Points on a hilly landscape, in no order, each with its height.
From any point a ball rolls to the lowest of the 2 points nearest to it. It stops when none of these is lower. Distance is the straight distance between rows; heights are no part of it.
nezig height 7.38: 91 125 85 128 64 92 77 75 155 74 134 94 84 109 63 89 81 107 71 86 100
kunuv height 6.10: 95 89 80 72 95 109 104 137 128 138 114 92 101 121 87 94 67 116 166 126
 113
mepug height 3.11: 78 107 109 75 132 61 91 55 145 117 69 127 98 98 71 88 101 88 46 88 71
ved height 3.58: 76 109 98 103 131 61 99 75 133 75 86 118 100 105 67 98 78 114 47 58 88
Ton height 3.72: 69 108 104 108 96 62 85 114 96 98 94 119 95 53 136 82 123 84 122 111 89
kube height 4.90: 121 77 82 148 99 112 89 131 93 109 107 60 87 148 94 103 62 133 110 108
 126
setut height 1.27: 99 105 76 89 141 114 126 67 109 116 80 112 109 130 97 102 85 116 86 67
 130
Bot height 5.39: 98 105 59 90 101 122 66 133 133 112 92 69 86 145 87 75 65 106 118 101
 142
Fum height 4.71: 88 107 147 92 95 46 99 99 93 89 81 115 113 57 132 74 121 95 80 139 49
zin height 2.31: 88 97 87 98 135 89 132 91 138 109 109 59 105 142 80 120 69 126 113 87
 124
vedi height 5.15: 128 90 66 118 120 143 82 122 118 127 90 59 84 162 79 97 54 115 107 100
 118
vude height 3.89: 78 110 86 109 64 88 68 100 122 114 116 126 119 141 78 74 62 136 99 83
 116
bani height 3.36: 104 111 106 117 70 101 94 115 86 96 147 68 130 128 99 112 104 153 85 93
 144
filup height 8.18: 142 75 103 129 91 130 93 109 115 72 122 60 76 135 79 141 95 138 76 93
 127
Fubok height 3.04: 92 82 118 89 132 107 91 96 107 65 89 125 137 119 72 115 56 131 99 57 97
mam height 3.17: 74 107 101 94 109 70 102 102 70 143 108 121 108 73 155 79 135 90 130 121
 101
vibit height 0.49: 157 90 101 119 85 130 60 90 104 112 100 129 78 114 126 84 102 147 93 107
 83
zazuk height 7.27: 97 106 108 101 120 70 134 90 74 108 78 111 117 93 68 100 97 74 47 88 76
mepez height 2.84: 92 93 55 92 121 138 57 95 65 102 52 123 80 122 141 76 97 104 109 68 149
mifu height 3.34: 96 94 98 96 112 125 142 111 71 116 118 83 139 123 106 119 78 101 131 90
 136
zun height 2.89: 101 97 89 99 100 144 72 97 81 79 89 92 104 117 114 120 98 109 93 66 143
difo height 4.70: 67 136 96 95 105 72 130 99 66 98 100 62 95 71 110 97 142 52 85 108 110
vozaz height 2.95: 92 91 73 71 116 117 140 101 87 157 117 97 124 138 103 100 74 99 130 109
 120
dos height 2.02: 113 96 118 118 87 63 100 101 136 66 136 79 66 82 156 91 97 146 94 87 99
supu height 0.70: 105 109 131 64 98 130 94 106 42 102 124 122 142 82 139 93 134 85 123 111
 104
Zevom height 6.37: 131 93 97 143 72 104 81 115 74 59 95 138 51 71 90 80 141 94 33 75 92
zut height 3.81: 88 105 62 83 138 124 94 82 129 87 57 100 65 75 128 97 114 68 130 71 109
Nuv height 7.02: 135 90 115 123 65 133 56 100 97 51 104 124 93 110 75 117 86 116 62 75
 105
kavo height 1.47: 119 92 87 103 98 126 42 92 104 88 78 132 81 120 125 82 91 137 87 83 109
loleb height 1.35: 127 96 107 107 100 83 108 68 128 147 110 97 90 85 68 102 116 73 84 131
 57
rezaf height 4.19: 78 114 121 43 87 106 110 96 92 117 115 106 126 78 105 100 104 52 137 137
 78
bel height 2.41: 120 85 80 76 107 122 125 91 71 173 100 134 112 114 112 88 93 90 126 120
 94
suse height 4.21: 91 97 96 126 100 118 109 127 78 107 128 55 101 108 136 112 115 109 154
 111 136
navod height 1.17: 86 108 75 119 92 70 109 95 145 134 108 93 83 104 59 93 91 93 94 100 100
mab height 2.60: 55 98 110 64 122 50 131 107 100 104 85 120 144 89 92 99 78 80 108 94 96
Lamo height 8.64: 135 81 86 148 68 132 85 144 78 82 101 69 68 106 134 129 127 111 84 95
 147
Kad height 2.43: 134 78 116 147 80 99 104 108 130 92 117 111 85 103 76 104 69 126 118 103
 64
tek height 4.69: 100 103 79 122 148 103 138 80 82 65 28 95 61 64 103 95 107 58 79 84 83
Vozon height 1.64: 102 86 113 59 108 121 100 104 58 135 105 154 132 93 129 89 99 101 139
 115 85
Tum height 8.41: 147 90 78 143 67 132 75 119 94 101 93 64 64 132 105 113 106 133 63 92
 138
Nisab height 8.85: 135 80 85 131 88 159 79 117 79 90 76 58 73 104 126 149 104 108 112 92
 147
mol height 2.90: 106 103 113 126 116 47 105 102 102 95 120 88 90 75 144 94 122 128 85 103
 93
sapin height 6.31: 77 98 94 69 73 121 98 116 124 109 124 114 134 129 70 103 60 106 151 112
 118
kem height 2.12: 64 86 98 104 104 55 131 111 100 144 104 104 123 84 85 99 86 64 124 111
 94
lup height 2.92: 106 105 122 80 115 126 125 100 68 67 66 90 96 64 114 105 112 63 122 130
 57
lubo height 1.37: 139 82 102 131 44 120 62 108 101 117 111 139 82 105 98 75 85 123 114 110
 76
komen height 4.58: 100 97 69 132 83 121 104 133 101 122 111 48 84 127 108 98 86 99 137 116
 137
guve height 5.76: 100 98 55 57 115 110 84 112 153 142 91 90 81 121 89 78 80 125 131 122
 116
tosas height 5.29: 102 104 88 125 123 78 124 97 68 84 62 90 56 53 99 90 142 64 61 98 82
peku height 3.75: 104 111 117 94 86 122 99 92 78 79 55 121 88 57 93 80 116 67 97 138 41
gibi height 0.59: 100 108 91 97 70 87 92 77 148 135 109 126 92 90 71 86 97 88 111 108 69
Gaguv height 6.99: 98 93 110 99 104 65 113 80 92 146 99 134 124 100 67 91 82 96 78 93 80
peb height 7.23: 98 102 83 133 41 125 48 84 131 71 113 118 80 111 66 95 74 108 67 76 114
fug height 5.12: 82 118 82 92 117 100 110 92 57 98 98 82 94 80 142 89 161 73 94 79 137
zef height 4.38: 84 102 117 81 104 72 111 95 100 101 31 121 92 54 105 85 108 55 117 131
 44
duru height 4.57: 53 113 139 22 97 78 106 92 114 106 88 101 129 80 111 94 115 57 103 141
 68
kob height 2.68: 99 103 110 119 75 80 106 111 125 84 147 57 92 119 135 96 98 161 100 97
 123
zupu height 2.94: 70 98 118 68 151 59 148 102 121 95 89 82 130 113 81 124 68 92 114 89 98
zoda height 5.97: 87 145 99 71 88 90 94 76 85 92 130 92 99 107 90 90 157 105 27 81 110
Nagub height 4.23: 88 115 84 77 139 103 120 84 103 84 46 106 81 68 112 91 112 44 108 95 86
fir height 3.93: 97 101 127 114 96 36 122 120 89 92 96 92 93 63 130 94 140 105 57 126 61
Sef height 4.18: 114 125 104 101 86 88 116 106 71 111 122 72 98 78 98 105 153 79 76 110
 95
busup height 2.86: 120 91 106 108 93 108 98 91 145 107 124 79 97 105 73 118 86 125 131 112
 85
kopa height 3.78: 76 101 119 104 102 93 122 119 59 98 136 76 136 93 123 117 107 101 147
 105 128
tima height 3.90: 101 105 108 119 84 93 94 101 102 106 143 99 126 136 71 104 80 145 91 93
 104
muki height 5.85: 101 111 105 98 81 132 65 106 79 63 112 96 94 78 151 101 133 90 123 106
 130
sune height 1.68: 71 111 89 94 107 62 147 83 126 144 102 91 117 98 53 103 83 56 90 104 95
pebu height 6.75: 133 101 113 128 48 102 78 102 105 60 117 133 82 92 89 85 109 124 35 69
 98
ker height 2.03: 111 122 111 85 97 112 127 64 123 113 106 74 91 86 53 111 103 66 76 131
 57
Mun height 1.91: 109 84 90 132 63 117 78 113 125 104 93 141 98 101 76 87 66 104 143 98 79
libe height 2.62: 66 99 103 81 105 52 128 97 88 148 109 103 121 71 126 94 122 49 123 134
 97
Pok height 1.85: 111 104 132 71 94 141 109 114 41 66 91 118 128 86 103 102 110 73 113 121
 78
sebo height 3.46: 62 98 98 94 105 85 93 98 97 95 98 141 134 121 71 93 71 124 96 63 113
dofa height 2.30: 113 71 96 113 84 142 84 95 113 89 78 119 106 121 52 117 57 89 135 78 100
dak height 6.50: 87 91 120 72 89 92 111 106 95 126 130 129 150 127 73 101 61 119 132 103
 96
Tutob height 5.61: 80 138 127 71 93 58 86 88 89 91 112 94 115 86 119 87 150 100 38 106 94
pibo height 2.64: 88 113 117 65 115 77 115 64 139 106 62 97 82 81 69 99 97 70 62 126 58
Guko height 3.66: 112 102 104 70 123 135 125 88 90 109 97 96 115 76 122 106 103 65 143 122
 79
tafip height 7.88: 134 82 108 124 124 101 102 103 98 72 121 94 90 114 95 116 114 144 64 84
 106
Vor height 3.57: 104 116 112 111 82 109 105 106 73 96 125 85 102 77 83 106 112 76 124 119
 88
rapa height 2.21: 107 92 75 102 95 146 12 104 80 77 64 122 79 122 144 97 97 118 79 73 149
Loz height 6.72: 96 83 114 70 130 76 132 99 88 149 110 138 151 122 95 102 71 119 105 100
 90
Regi height 2.63: 108 69 107 110 113 125 94 95 107 40 78 126 105 115 51 129 48 95 104 69
 95
defi height 7.57: 94 110 98 125 92 93 92 89 110 56 134 78 85 106 73 111 101 116 67 81 112
Gam height 2.26: 120 92 119 110 118 74 125 92 119 103 128 81 103 102 72 121 97 115 93 107
 65
lelo height 4.22: 93 89 102 116 99 80 89 113 107 89 72 142 83 58 111 95 97 68 130 113 60
kelet height 5.20: 59 128 144 62 97 55 106 86 91 73 81 104 124 89 127 81 129 101 66 131 75
dof height 2.71: 72 103 95 77 117 67 122 109 146 117 118 71 113 105 89 120 83 104 133 109
 109
gifi height 2.96: 121 82 124 121 104 97 132 116 83 110 116 89 125 100 75 125 88 84 126 121
 67
fup height 1.86: 100 75 77 123 142 104 132 98 104 94 80 92 97 131 85 111 60 129 107 62
 125
kab height 6.58: 122 98 98 81 100 146 64 94 108 102 116 71 96 130 143 113 120 129 120 110
 125
Mim height 3.35: 114 91 81 109 129 131 92 88 108 82 71 90 81 103 118 110 106 98 121 75
 128
tafu height 5.89: 107 97 89 144 90 98 106 121 74 52 84 95 40 63 92 103 154 77 50 90 91
dekur height 6.21: 125 113 118 76 94 145 72 103 84 77 123 77 102 92 145 115 158 113 92 104
 116
zavuf height 5.49: 92 114 96 93 103 99 75 106 67 89 105 115 87 73 170 87 156 101 98 86 116

For each start below, name the point where the ball stops.
vude => vibit
suse => supu
muki => Gam
lelo => gibi
Gaguv => supu

Call two points neighbours if one is among the 2 nearest of the other. Go from one point of each pair to the other, from neighbour to neighbour, staying as low as possible. Name the highest point that can't be avoided.
lup / Gam => zef
Gam / vibit => busup
gibi / setut => zupu
vibit / dos => tima
